Points, in no order, along strands that fork, close into loops and pass close to each other.
In the rows, zero is written as 100.
Two points are linked if the straight distance between their rows is under 99.5. Some points are linked to none.
tevo: [105  82 114 106 108 112  97 123  75  87  80 103 114 137  88  95 124  95
 125 117  98  87 100  91 102 112  92 109 110 111 104 127 102  84 119  77
  97  80 114  94 112 108  76 103  73  95  79 126  79 103 131  91 107 122
  89 100 101 144  65 108 102  99 111 108 128  75  88 127  90  71 122 109]
seluv: [101 114 102  73 122 104  86 114 105 101 132  73  71  91 127 108  97 120
 120  99 101 127  92 124  63 102  85 130 110  66  56  69  84  99  55 114
 109 102 103 108 114 114  91  95  99  75  90  69 122 114  71 104 124 108
 104  78 114 100 124  77  81  93  91  67  72 121 148  74 122  84 109 109]
Subud: [101  89 117 121  96  91  84  94 108  89  99  91 105  79 102 113 112 108
 113 123 101 126 114 101 113  98  78 103 108 113  96  99  80  94  63 111
 114  76 115  76 108 105  93  96  85 108  73  93  88  90  83  84 103  91
  86  90  70  98 104  92  89 118  96 108  89 107 107 110  97 126 108  80]
Gutoz: [ 92  90 116 127  71  91 102  86 107  88  70  92 107  82  66 102  95  98
 109 109  75 120 114  75 139 102  79  78 100 120 124 109 105 103  91 108
 104  66 106  64  93  99  97 102  89 117  56 118  73  85 101  91 100  98
  85 102  71  89  98 113 104 122  93 128  89  90  98 123  95 133  97  89]
Nal: [ 98  96 127 121 111 109  67 133  82  96 106 104 135  94 103  99 114  78
  99 133 121 111 116 114  94  84  84 126  87 117  93 130  72  94  77  89
  90  95 105 122 111 102  89  92  70 130 127  92  97 102  93  76  86  81
 107 110  88 111  70 108  92 113 112  75  92  85  80 105  80  76 122  76]
Sezo: [ 88  88  96 110  87  89 108  92 108 100  97 131 104 112 122 100  90  92
 123 110 109  80  85 127  87  85  99 123  71  78 104 114  89  94 133  96
  92 116  91  89  85  90  97  99  95 101 117  72  99 101  70  73 116  98
  82  90 116 111 108  91  97 101 100 106 131 116 114 117 104 110  89  93]
ligo: [118  98 124 117 117 113  83 120  63  95 130  82 132  85 105  97 123 106
  83 112 108 110  97 100  87 105 102 117 129 120  91 120  82  91  53  92
 109 104 113 129 110 106 102  76  90 115 129 112 104  99 121  99  79  86
 101 124  92  94  58 105  84 106 104  74  93  66  61 102  94  93 111  80]
rul: [108 115  84  80  95 100 133  88 103 109  87 103  90  94  71  92  94 107
  69  75  92  87 103  72 117 108 128  57 102 118 117  80 126 108 119  92
 100 108  95 110  89  92 119 115 128 101 114 130 103 101 137 132  75 100
 114 121 109  83 106 111 116  86  96 116 101  91  82  88 100  95  90 114]
nimut: [126  85 112 103 116 123  95 116  67  87 147  64 106  91 127  80 113 137
 100 100 106  98  65 120  67 118  89 130 124  99  83  95  80  92  59  97
 126 103 113 118 114 109  91  84 110  87 100  85 110 119 113  99 103 113
  98 119 108 112  82  85  83  92 106  81 117  73  76 107 114  81 108  89]
kul: [104  97 105 110  93  92  94  86  94  97  76 105 100 104  82 106 109  99
 116  98  80 105  91  82 112  96  88  88 121  89 107 103 114  86  95 104
 105  97 105  83 104  92 119  87  88  99  81 113 101  82  97 101 101 103
  74 102  89  92  94 107  92 109  79 108  83  94 102 116 102 117  98  92]
fol: [101  93 111 112  99 114  91 111  91  88 109  88 129  77  86 102 110  95
  88 124 113 105 127  95 116  98  97 100  90 146 108 118  80 101  77  93
  94  75 102 108 105 110  85 103  90 125  90 116  86 109 121  93  81  99
 118 109  86 112  75 101 108 104 124  96 102  83  75 107  82  92 117  92]
muso: [ 99  95  79  97  83 113 117  90  95 104 114 107 113  94 107  81  89 100
  92  97 115  68  79 119  86  84 108 109  67  99 105 102  90  95 125  90
  91 115  83 118  91  93 109 111 119 103 117  88 113 113 103 101  91 117
 113 114 117 111 101  89 112  89 116  92 126 102  82 100 100  94  90 104]
soza: [ 88 114  86  83  87  78 124  82 150  99  79 112  72  90  96 114  69  91
  82  81  77 101 128  88 132 113 119  71  86  96 124  75 117 132 125 118
  90  91  95  82  80  90 100 113 128 106  92 103  86  94  94 114 110  82
 109  70  99  84 149  98 108  98  94 123  81 123 128  81 103 127  89 108]
kodab: [ 94 105 108 100 118 101  73 114 102  99 100 102 108 105 111 110 113  92
 115 119 111 112 112 113  93  87  85 122  93  97  81 101  83  93  87 105
  92  98 102 102 113 101  92  95  79 103  98  83 105 102  86  82 104  96
 106  89 100 114  97  93  95 105 106  80  83 111 116  93  94  80 116  91]
Kovi: [ 78  93 103 107  90 108  93  96 104  89  59 126 103 129  77  98 102  73
 138 105  83  94  93  87 113  83  85 107  80  82 106 127 107  95 140  99
  74  98  96  80  99  90 102  98  59  98  78 103  99  97  97  87 121 116
  75  87 113 118  95 107  98 111  97 111 100 107 117 122  88  86 106 103]
tev: [114  83 115 105 117 105 104 123  64 102 109  98 103 144 117  86 121 113
 118 104 105  72  76 115  75 117 104 119 116  94  93 116 108  81 124  77
 113 115 107 110 107  99  83  98  98  84 113 100  91 104 118  88 102 115
  91 105 114 136  61 106  92  90 107 105 146  77  78 120 105  75 110 106]
ton: [112 103 135 118 128 118  70 145  60  91 136  79 129  95 113  96 120 105
  96 115 109 113  92 109  79 109  82 143 123 103  82 122  74  96  54  90
 110 103 117 138 120 107  91  70  85 114 132 101 108 101 118  88  91  83
 104 121 103 110  59 105  74 103 103  59  84  63  76  99  93  71 124  80]
Fuza: [ 77 101  93  98  86  94  83  87 133  96  97  95 103  67  96 109  92  81
 115 123  91 120 122  99 114  73  68 106  69  98  88  99  69 110  93 124
  87  79  95  79 103  97 101 108  82 119  67  79 104 101  83  88 109  99
 105  74  89 111 133  81  95 116 111  87  64 141 128  87  86 111 104  91]
kav: [ 94 104 110 108 115  85  69 104 102 107 101 114 105 103 114 116 107  84
 105 111 112 121 113 115  92  81  96 114 101  84  81 101  96  91  85 110
  94 115 103  99 108  99 107  88  79 109 129  78 110  90  63  81 100  77
  99  90  92  88  99 104  90 112  90  79  75 116 114  91 103 102 103  86]
fona: [110  84 117 111 112 102  89 114  70  93  89 108 112 131 103  97 123 100
 126 113  94  92  87 102  90 103  88 121 117  88  96 119 103  79 105  88
 103 102 113 104 114  99  95  89  78  93  99 108  96  95 108  85 100 106
  81 102 101 121  66 105  83 101  94  95 110  80  88 121  99  88 117  94]
Maluv: [ 84  97  86 100  65  92 106  69 121  99  98 100 106  55  90  93  84  81
 104 107  88 111 104  97 116  69  77  92  67  89 100  96  78 109  99 117
  92  90  92  85  89  92 120 109 103 123  83  83 107  94  80  92  99  98
  99  95  82  92 135  86 103 114 104  94  76 124 112  98  98 131  82  89]
Muziv: [116  92 108 116  85  95 122  88  77  92  79  98 109 104  69  92 108 114
  87  90  84  98  88  73 118 115 115  70 127 120 129 105 132  94 101  87
 111  95 107  90  93  98 109 102 114 103  94 141  85  86 124 110  83 105
  90 128  83  87  78 121 101  99  85 126 115  66  73 118 106 115  93 100]
Nikol: [ 89  94  86 107  82 111 105  91  85  97  80 120 120 108  80  89 102  74
 106  97  96  85  85  95 106  72 102 101  71  98 109 122 102  93 134  88
  73 113  89 108  92  84 114 105  82 112 119 109 109 103 110  94  85 108
  95 121 112 106  85 106 108 100 102  95 104  88  80 116  90  88  96 105]
Nud: [ 99  88 107 125  71  99 123  92  84  90  57 113 107 119  63  87 100  95
 102  92  77  96  85  75 124 101 109  76  99 103 138 122 132  94 130  84
  96  93  99  82  87  92 105 101 100 107  93 133  79  86 110  98  98 108
  81 121  89  93  78 126 104 107  81 134 119  66  81 134 102 112  90 103]
Gusi: [114 117  70  78 109 121 114 106 113 118 142  75  86 101 122  81  88 123
  62  77 127  72  98 116  77 117 127  91  91 117  95  80  98 115 107  91
 109 100  92 135  98 115  92 117 145  81 110  85 109 130 123 146  97 118
 141 100 122 104 112  90 123  76 128  97 129 101  80  71  95  82  88 128]
pif: [104 119  89  56 117 102  98  97 107 117 121  88  63  95 118 104  89 109
 126  85  95 113  84 118  62  95  90 116 116  49  63  67 102 101  79 111
  97 114  94 108 106 105 115 102 104  71  92  77 133 101  76 114 116 116
 102  77 129  96 133  87  81  84  84  72  71 135 151  67 127  91 101 125]
sisam: [116 104  91  93  99 104 112  97 113  96 128  74  96  78 108  98  99 127
  50  93 117 104 123 100 112 124 126  78 107 150 103  81 102 116  69  97
 116  86 102 110 101 126  79 113 136 100  91 108  83 118 120 126  93  95
 135 101  86  84 103  95 120  87 117 113 118  92  79  85  97 104 101 105]
pokov: [109  90 119 102 126  99  92 144  80 105 138  80  89 127 144  82 102 127
 131 116 125  79  74 138  59 130  81 153  92  89  79 101  76  95 103  86
 124 114 101 114 107 104  62 105 104  74 102  55  89 127 100  75 131 119
 100  98 122 142  84  83  84  95 123 102 149  90 106 109 106  61 111  90]
suf: [103  87  95 107  88 101 115  90  93  98  98 110 109 110 108  88 100 110
 115 106 104  72  76 114  90  96 101 112  85  93 107 109  99  88 124  92
 101 112  92  97  94  91  99 102 107  93  98  91 101 104  95  87 103 117
  89 107 111 114  96  92 102  95 103 111 136  97  92 117 102 101  92 100]
nemi: [ 81 115  95  80 117  96 103 106 126 107  85 122  76 144 104 119  93  94
 116  97 102  81 125  99 103 116 116  91  95  92 104 101 115 109 146 101
  89  93  97  83 100 101  77 111  99  84  92 101  91 103 100 104 119 101
 105  65 126 123 112 103 115  91 114 119 111 121 134  92  93  94 104 129]
gano: [110  91  99  93  94 118 106  86 106  81 119  62  95  62  88 108 103 136
  96  99  87 117  97  75 111 124  72  88 129 139 101  88  83 107  58 117
 128  61 106  73 111 120  88  90 110  80  30 128  86 107 123 110  98 113
  99 103  80  95 113  77 103  97 106 113 103  98  95 103  97 109 109  97]
reka: [ 99 114 105  92 119 102  79 120 106 105 134  83  87  93 136  99  98 111
 106 109 121 120  95 134  67  98  90 138  94  71  62  84  72 100  64 110
 107 109  97 118 113 109  85  92 103  90 110  56 118 112  64  91 123 102
 111  83 107 100 117  76  92  95 101  69  84 122 134  73 115  82 105  93]
sop: [102 113  81  80  97  97 135  77 116 115  84 121  77 102  94  93  77 101
  92  69  91  76  81  94  97 103 120  76 105  72 112  76 131 106 131 101
  97 120  89  99  84  83 130 103 130  88 115 104 119  85  95 115  99 100
  88 101 119  82 132  98  99  87  77 115 101 116 114  96 112 113  75 114]
lor: [ 87 117  74  76  89  90 145  80 135 109  73 122  75  88  82  96  59  83
  84  66  76  83 102  87 116 101 122  72  78  80 127  77 128 129 147 110
  84 105  89  96  72  83 125 114 130 101 114 108 103  93 102 121 102  84
 103  91 116  78 149  99 109  89  86 121  88 114 120  86 103 118  77 112]
keb: [ 92 106  94  98  76  72 115  79 148  95  92 102  76  79 108 118  80  99
  85  99  87 118 131  98 130 113 108  80  92 103 117  76 104 124 100 118
 108  86 101  73  87 100  90 112 128 108  82  91  77  90  75 104 112  81
 103  68  79  79 144  94 103 109  91 127  87 126 125  89 106 144  90 100]
ris: [101 111  78  79  87 108 143  89 117 105  79 104  81 103  73  83  81 112
  87  75  84  72  91  79 111 119 114  68  96 102 126  85 129 111 140  97
 100  94  91  94  86  90 107 117 138  89  80 128  95 100 124 123  97 115
 106 103 115  98 126  99 118  83  99 128 115  99 103  94  98 100  87 122]
reb: [111  97 106 110 103  87  85  90  79  99  65 110  97 118  79 106 113  84
 118  91  66 108  86  66 111  94  91  89 141  68 108 110 126  82  95 105
 104 112 110  93 107  87 137  76  75  96  98 125 110  68 101 108  99  96
  63 111  88  78  74 123  74 117  63  98  64  79  96 119 103 118  96  87]
dere: [101 100  85  98  70  97 137  80 118  96  90 101  97  89  87  90  83 114
  85  87  90  82  98  90 116 112 113  82  82 113 129  89 115 111 122  98
 104  90  91  90  85  97  99 116 137 103  85 113  87 101 111 106  97 109
 112 105 100  97 117  99 116  91 102 126 125  92  93 101 103 118  89 108]
raza: [117 102  80  88 101 114 116 104 107 104 134  74  96  95 111  84  95 125
  62  89 122  78 102 110  93 121 124  85  95 136 103  88 101 110  97  90
 117  91  98 121 101 117  81 118 142  92  96 100  93 126 127 131  93 112
 138 106 105 105 100  93 124  81 128 106 137  88  75  85  95  87  97 118]
mupa: [114  94 129 104 126 121  78 137  56  87 133  75 116 104 118  86 118 121
 117 104  95 103  72 113  66 114  73 151 122  83  76 107  76  94  63  91
 119 106 120 135 122 104  91  79  90  94 112  96 111 114 121  90  99 102
  97 116 117 121  65  92  65  93 104  63  91  65  86 110 107  70 124  90]
Geli: [103 111  95  95  95  86 120  88  99 104  70 117  94 107  77 105  97  94
  79  77  90  97 110  73 125 103 131  60 102 109 119  90 133 105 119  93
  92 116  95 104  84  92 120 110 107 109 131 124  97  87 120 118  82  84
 103 118  99  77  93 125 109  99  82 121  94  87  86  99 104 108  90 104]
Ripu: [ 96  92 118 122  80  83  93  81 112  89  88  84  97  67  85 113 100 108
 106 116  81 134 116  81 133 106  74  79 113 117 110  93  93 101  67 117
 118  67 112  61 100 106  99  97  92 109  54 104  78  83  87  92 103  88
  83  90  60  84 110 100  93 123  91 122  78 107 109 114  98 145  96  82]
kazut: [103 112  83  61 115 123 112 105 105 107 100  78  79 106  75  99 103 120
 115  86  90  81  97  76  97 122  86  83 119 105  95  89 108 103 113 108
 106  82 101  93 114 110  93 113 112  74  42 128 107 111 140 126  99 132
 114  92 120 122 113  89 118  78 117 105 103 103 111  86  96  74 111 136]
fos: [ 97  93 111 118 101  79  88  98 121 100 103 103  94  94 117 116 105 105
  90 118 115 128 126 117 114 107 109  99 104 114  99  92  95 104  73 105
 111  93 111  85 101 111  80 101 100 111 100  84  81  93  63  85 108  77
 100  81  72  86 109  99 101 113  97 113  98 115 113  95 104 127 102  86]
voluz: [117 103  84  72 107 119 115  96 109  96 121  68  83  85  92 102 101 136
  90  83  94  97  93  81  98 132  89  80 129 125  97  77 103 108  80 111
 123  78 106  88 115 119  90 101 126  72  41 127 101 115 131 127 100 121
 111  99 102 100 120  83 113  83 109 111 111 100  97  90 101  92 106 119]
boku: [118  93 108 103 103  99 106  95 101  89 121  75  97  82 104 109 108 132
  64  98 107 115 116  92 116 129 116  76 132 149 104  86 108 107  55 101
 125  83 113  90 104 123  79  99 123  96  81 119  78 106 114 112  94  91
 115 106  76  82  94 100 110  95 106 120 115  86  80 101 104 113 105  98]
ragid: [ 95 116  78  62 100  94 102  81 132 116 119  93  68  74 118 111  81  94
 110  97  94 116  99 110  82  88  90  99 105  65  75  71  90 111  82 123
  92  98  92  95 102 104 114 105 112  86  79  77 123  98  73 114 119 110
 105  71 109  96 160  74  92  94  88  82  65 152 152  64 117 108  94 112]
Viro: [ 84 107 104 108 110  87  67 109  89 102  79 123 119 113  89 118 109  51
  93 101  99 120 121  86 112  68 103  94  88 103  96 123 104  95 111 100
  74 122  93 109  98  93 122  94  51 123 154 101 110  91  91  93  80  70
 101 112  90  83  71 134  97 118  90  75  66 102  87  98  84  89 106  89]
mupog: [106  86  98 107  92 118 107 105  95  85 106  83 120  87  89  92 107 113
 103 118 108  90 104  98 108 110  87 104  92 141 110 114  83  99  92  95
 105  67 103  94 105 110  80 110 102 105  61 117  83 115 126  91  92 122
 111 108  92 126  88  87 113  95 125 110 130  83  82 114  88  90 113 100]
Pum: [ 92  89 117 122  87  94  84 104  90  87  66 113 122  98  67 108 108  65
 102 114  85 119 126  71 134  89 101  78  93 122 121 128 107  97 101  92
  81  85 106  88  93  99 104 102  59 129 102 126  80  90 110  95  89  92
  91 112  82  96  64 132  99 126  96 105  83  81  79 120  86 106 109  94]
Bal: [104  96 123 125 103  96  74 111  73  98 108  99 138  79  99 108 118  82
  90 120 108 119 116  98 102  83  96 108 110 115  94 127  83  91  63  93
  94 107 110 120 103 100 111  86  70 133 139 106 102  88  96  88  74  74
  98 120  78  84  63 120  83 119  99  76  78  78  66 110  87 105 105  71]
kitu: [120  84 126 120 120  97  83 121  68  96 113  97 109 120 129  96 125 114
 111 111 103 105  78 122  78 106  95 131 129  87  89 108  97  83  76  89
 119 112 118 112 113  99  91  83  92  94 121  89  98  95  89  80 103  89
  84 109  94 105  68 102  75 103  88  87 108  77  83 114 113  97 113  81]
pibav: [101 107  88  95  93  98 119  80  87 110  75 112  95 102  72  93  96  88
  97  76  80  91  78  72 111  87 109  72 109  82 115  96 129  90 125  96
  92 127  93 105  91  77 144  96 101 100 121 121 119  80 112 118  83  96
  80 127 102  74  97 116  99 100  71 106  79  92  89 107 105 105  81 100]
pitib: [105  92 101  91  98 118 107  92  94  87  94  69  99  85  67 100 105 128
 121  95  76 104  85  67 108 120  62  95 131 115 106 100  92 101  84 116
 117  62 107  74 113 109  95  90  96  78  14 140  93 103 136 107  98 128
  86 105  91 110 111  82 101  95 102 113 101  95 107 108  96  98 110 104]
Nonep: [ 80 113  91  92 113  97  95 102 102 117  93 139  96 134 112 112  92  66
  87  79 116  88 104 110  87  78 127 100  79  85  93 104 112 103 148  95
  74 136  83 118  88  93 113 103  86  98 172  92 121  97  91  98  90  74
 112 101 123  89  97 115 110  91  94  87  97 116 105  89  98  87  91 113]
pema: [ 84  81  86 117  55  93 116  77 111  92  98 119 116  79 106  86  81  89
 118 114 100  86  84 119  99  71  86 120  45  83 113 115  75 104 125  98
  90  98  90  85  78  90 106 110 104 116  97  70  94 104  73  74 113 107
  89  99 104 106 125  84 100 109 108 108 129 113 105 122  97 127  79  89]
pegem: [ 99  94  73 100  66 113 130  79  84 102 107 103 119  75  87  73  90  99
  79  90 102  74  78  97 100  77 115  93  65 109 121 101  95  98 127  86
  89 114  84 120  83  87 123 115 123 115 123 107 113 111 118 109  68 113
 118 138 112  95  97  96 113  93 109  97 117  83  63 101  99 102  83 101]
Vit: [ 84 117  95  97 118  89  88 111 111 123 114 122  97 118 128 111  84  81
  68  89 134  97 119 129  82  85 128 113  80  88  86  98  99 111 119 101
  85 127  86 126  94 101  97  99 103 103 165  77 118 104  75  97  98  72
 122  92 110  84 110 105 113  91 105  80  99 125 112  69 100  95  90 107]
Det: [ 82  97  72  94  64  97 118  71 123 101 101 115 102  73 104  87  73  79
 103  97  96  84  89 112  99  70  94 103  51  78 111  99  84 111 127 109
  86 104  87  96  78  89 120 110 115 112 103  79 111 101  80  94 107 105
 103  96 109  98 143  80 107  98 104  95 101 122 113 100 102 122  80  99]
pegon: [ 99 116  90  76 123 104 105 105 113 115  99 109  73 133 110 109  96 111
 110  86 107  80 103 106  86 117 116  94 110  84  89  84 117 101 125 102
 100 108  97  99 103  98  93 106 113  75  99  96 110 100 102 114 108 108
 107  76 124 112 110  99 108  83 106 107 111 115 120  87 105  92  99 128]
pasi: [111  85 111  99 117 108 104 129  72 104 121  88  99 135 126  80 109 118
 133 110 113  62  73 126  65 119  88 139  96  90  86 110  92  88 126  84
 116 116  98 111 106 101  76 105 101  77  99  77  92 120 115  81 114 128
  97 102 125 148  76  90  91  89 124 105 155  84  89 117 103  63 109 102]
meso: [ 95 117  90  91 111  94  85 107 118 115 137  93  86  90 139 100  85 100
  82 103 130 113 105 134  69  95 111 126  92  75  69  81  78 110  75 111
  96 110  90 120 104 111  90  96 116  94 124  58 119 110  59 102 120  95
 119  82 104  89 132  80 103  95 105  70  84 132 129  62 111  95  90  98]
relod: [ 87 113  93  98 109  96  82 105  90 111  89 122 112 112  97 110 104  66
  87  91 112 105 108  99 100  68 115  98  82  96  93 113 105  97 120  97
  75 133  86 121  97  92 121  98  74 113 161  99 119  96  98  97  78  76
 111 113 105  85  84 122 107 102  96  75  77 107  90  90  92  84 101 100]
zula: [ 88  86 103 125  68 107 111  88  92  89  57 120 108 119  64  83  97  83
 123  97  76  94  76  80 120  81  92  94  83  86 124 130 120  95 140  94
  86  97  95  81  90  85 111  95  77 104  83 118  91  91 101  93 111 116
  68 110 100 100  90 115 100 111  90 127 109  84  97 138  95 103  91 100]
pomit: [119  86 110 102 119 114  96 128  83  94 143  67  97 104 136  83 107 138
 108 110 121  93  73 132  65 124  89 135 108 102  82  93  78  97  73  96
 128 101 106 112 113 112  75  95 113  81  94  69 101 123 102  89 117 117
 104 105 107 123  91  80  92  96 112  95 136  87  93 104 109  76 109  89]
nolir: [109 111  86  76 113 105 124  91 106 117 100 111  68 122 106  94  90 117
 105  71 100  72  81 101  84 119 117  84 123  73  95  76 127  99 128  97
 105 118  93 100  97  92 114 103 123  68 103 102 120  91 103 120 104 112
  93  90 129  99 119  99 100  79  87 113 114 113 114  92 112 101  88 127]
Zaz: [104  94  89 109  82 113 113  88  72  98  98 103 125  89  79  86 106  91
  94  96  98  87  82  90 103  78 106  96  87 109 113 113 101  88 115  88
  89 113  92 118  93  84 122 103 100 116 123 118 112 102 120 104  68 108
 100 135 104  96  79 105 102  96 101  92 104  77  63 112  96  95  92  98]
Sovop: [ 79  95  87 105  85 104  98  88 103  98  83 131 114 105  96  99  95  70
 114  98  98  87  88 109 101  64  98 110  62  81 102 117  95  97 136  99
  73 117  87  98  89  85 116 103  80 107 120  86 114  98  87  83  99  99
  94 102 117 104 102  99 106 102  99  91 101 111 102 114  93  98  94 101]
zibed: [ 78  97 106 100 101  99  96 105 121  92  70 122  93 134  97 114 104  89
 130 114  95  96 116 100 112 101  98 105  83  97 108 114 102  99 131 101
  86  88 101  73 100 102  78 106  74  96  75  99  84 101  93  84 128 107
  89  71 114 127 105 100 104 106 107 118 113 118 129 108  88  95 111 108]
mav: [ 92 104 107 107 103  93  78 102  89  96  77 115 120 101  75 116 110  63
  97 105  91 119 126  72 124  82 104  81  96 113 106 118 106  95 101  99
  78 106  98 101  99  94 115  94  61 124 124 117  98  93 111 101  80  84
  96 113  87  89  68 130  99 117  98  87  67  92  85 102  87  96 108  94]
vazip: [103  77 113 115 100 109 102 114  92  82  86  95 115 115  94  96 115 109
 124 126 106  93 107  98 107 113  84 106  96 130 112 123  91  94 102  88
 103  68 110  81 107 110  67 110  84  97  59 117  69 109 119  83 107 123
  93  97  93 139  85  98 107 104 115 123 138  86  96 124  86  89 120 103]
belak: [115  93 101 100 104 100 100  92  95 102 119  90  95  96 118  99 110 120
  96  97 108 100  85 115  84 107 106 104 118  95  90  85 102  91  75 102
 115 109 106 102 107 102 102  91 115  89 101  89 110  99  89  99 100 103
  96 102  98  93 101  91  96  94  95  97 106 100  96 101 115 109  96  95]
pudu: [ 89 115  91  96 109  85  88 109 119 122 131 111  92 101 144 101  75  92
  65  97 140 103 113 142  74  95 128 126  82  79  79  90  85 117  98 104
  94 117  86 128  90 107  87  96 120 100 153  58 116 109  56 101 117  80
 119  86 104  83 128  87 112  95 108  76  99 132 119  61 104 104  83 100]
Fof: [105 109  96 100  96  83 102  77  84 111  73 107  98  88  73 101 100  81
  99  80  71 112  87  63 117  86  96  67 126  73 109  95 128  92  98 106
 101 126  97  97  93  78 157  85  90 106 118 119 120  70 105 121  85  86
  69 126  83  59  90 123  88 114  63 102  57  86  92 111 105 120  77  85]
vori: [ 95 107 106 104 110  68  88  93 128 105  95 113  85 101 111 129  97  97
  80 103 106 132 136 106 117 103 119  85 116 103  95  78 113 110  80 112
 103 107 107  86 100 105  96 101 102 109 115  88  91  86  66  99 105  70
  99  76  78  74 115 107 101 111  89 110  77 122 123  84 108 128  94  95]
sili: [ 85 112  84  82  96  93  88  87 138 103 116  91  86  70 113 112  87  88
 104 112 102 122 118 108  96  80  83 108  83  88  81  87  71 114  82 124
  90  90  93  93 104 105 100 107 101 105  78  74 109 104  74  99 114 101
 114  70  92 102 148  73  96 106 108  80  64 147 136  70  97 109 101  98]
fas: [101 105 125 112 128  86  65 126  86 110 106 114 104 124 132 109 113  89
 104 109 121 122 102 129  80  90  98 134 112  74  76 106  98  86  88  97
 103 126 106 115 112 100  95  78  80 102 150  75 110  90  59  74 106  70
  94  93  96  86  80 110  84 108  84  72  85 101 109  89 109  87 108  82]
tesa: [114  90 126 121 117  91  70 119  70 102 100 112 117 127 125 105 126  91
 103 111 102 110  91 113  82  95  96 125 128  85  88 120 103  80  82  87
 108 122 114 119 110  98 105  77  77 107 148  95 106  86  82  81  92  74
  84 110  87  92  58 121  71 109  77  78  89  78  79 109 108 100 112  76]
vifi: [ 86  83 117 124  84  98  93 105 103  83  63 111 114 103  71 104 105  80
 115 118  84 114 122  81 135  97  91  84  90 124 123 124 106  97 104  94
  87  67 106  74  96 103  87 106  69 118  70 121  71  92 104  88 105 104
  87  99  85 110  80 121 106 121  99 117  99  92  98 123  86 108 112  97]
zif: [118  94 111 102 105  98 106  96  87  92  98  87 103  92  82 109 114 120
  81  94  92 109 108  76 118 124 113  68 139 137 113  96 119  99  73  96
 118  86 113  90 103 112  96  96 110  98  83 138  84  95 129 113  86  99
  99 114  82  88  81 113 106  98  97 118 108  77  80 108 103 111 105 100]
Naba: [ 98 101 109 105 111 110  81 114 101  96 108  94 118  89 100 103 109  95
  99 120 115 108 118 107 103  93  92 112  90 124  94 110  81  96  79 102
  95  89 100 106 111 106  87 100  86 115  95  96  95 107 101  89  94  94
 115  97  91 115  89  96 105 103 119  87  93  99  95  97  87  87 118  88]
poz: [ 94 117  98  90 105  69  94  87 148 104  95 100  71  87 110 135  86 100
  73  97  95 134 143  95 129 115 119  73 119 105  96  67 111 126  83 123
 102  95 104  80  97 104  89 108 116 101  89  92  85  92  76 111 110  75
 105  65  76  72 140  98 101 107  93 116  64 135 132  72 106 129  94 103]
Lof: [101  97  94 108  77  94 119  78 110  97  85 103 100  87  87  97  94 106
  99  95  89  96  95  92 115 100 101  85  95 104 119  94 111  99 105 103
 104  97  97  83  94  93 110 104 116 104  83 106  93  91  97  99 100 105
  94 105  92  91 112  98 106 102  94 119 106  99  99 111 104 122  89  97]
Rir: [103 106  96  80 111 113 100  99  96  97  87  87  94 104  68 107 107 109
 113  93  82  98 103  70 110 115  86  83 122 109 103  98 109  95 101 109
 100  81 105  85 113 100 101  99  94  88  47 135 100  99 134 111  98 122
  97  97 103 114 100  97 110  93 104 105  88  98 106  97  93  86 113 115]
tak: [107 128  82  81 127 117  98 124 104 130 143  81  74 119 134  85  87 115
  71  75 134  78 101 128  62 117 127 106 100  90  71  75 100 113 105  93
 104 114  90 141 100 112  87 108 134  73 132  70 121 123 104 141 109 106
 132  91 135  98 107  98 117  77 119  84 116 108 101  61 107  76  85 132]

How many points has the smallest loop of links through each point below? Write none if it is on no loop.
nimut: 16
vazip: 11
Sezo: 7
voluz: 5

A piece is two or more points that can be reached from each other along the links. Count, over all rows, the pieces, the separate loops (a circle has one, a figure eight two, a Y none), the forks (points with three links) and the tips (points with one).
pieces: 4
loops: 5
forks: 3
tips: 1

Name the points in between on the shortest way along the links from the first point to the second, in order.
pudu; fos: Vit > Nonep > relod > Viro > mav > Pum > vifi > Gutoz > Ripu > Subud
kitu; Bal: tesa > fas > kav > kodab > Naba > Nal
Nud; nolir: zula > Kovi > zibed > nemi > pegon
mupog; pomit: vazip > tevo > fona > tev > pasi > pokov
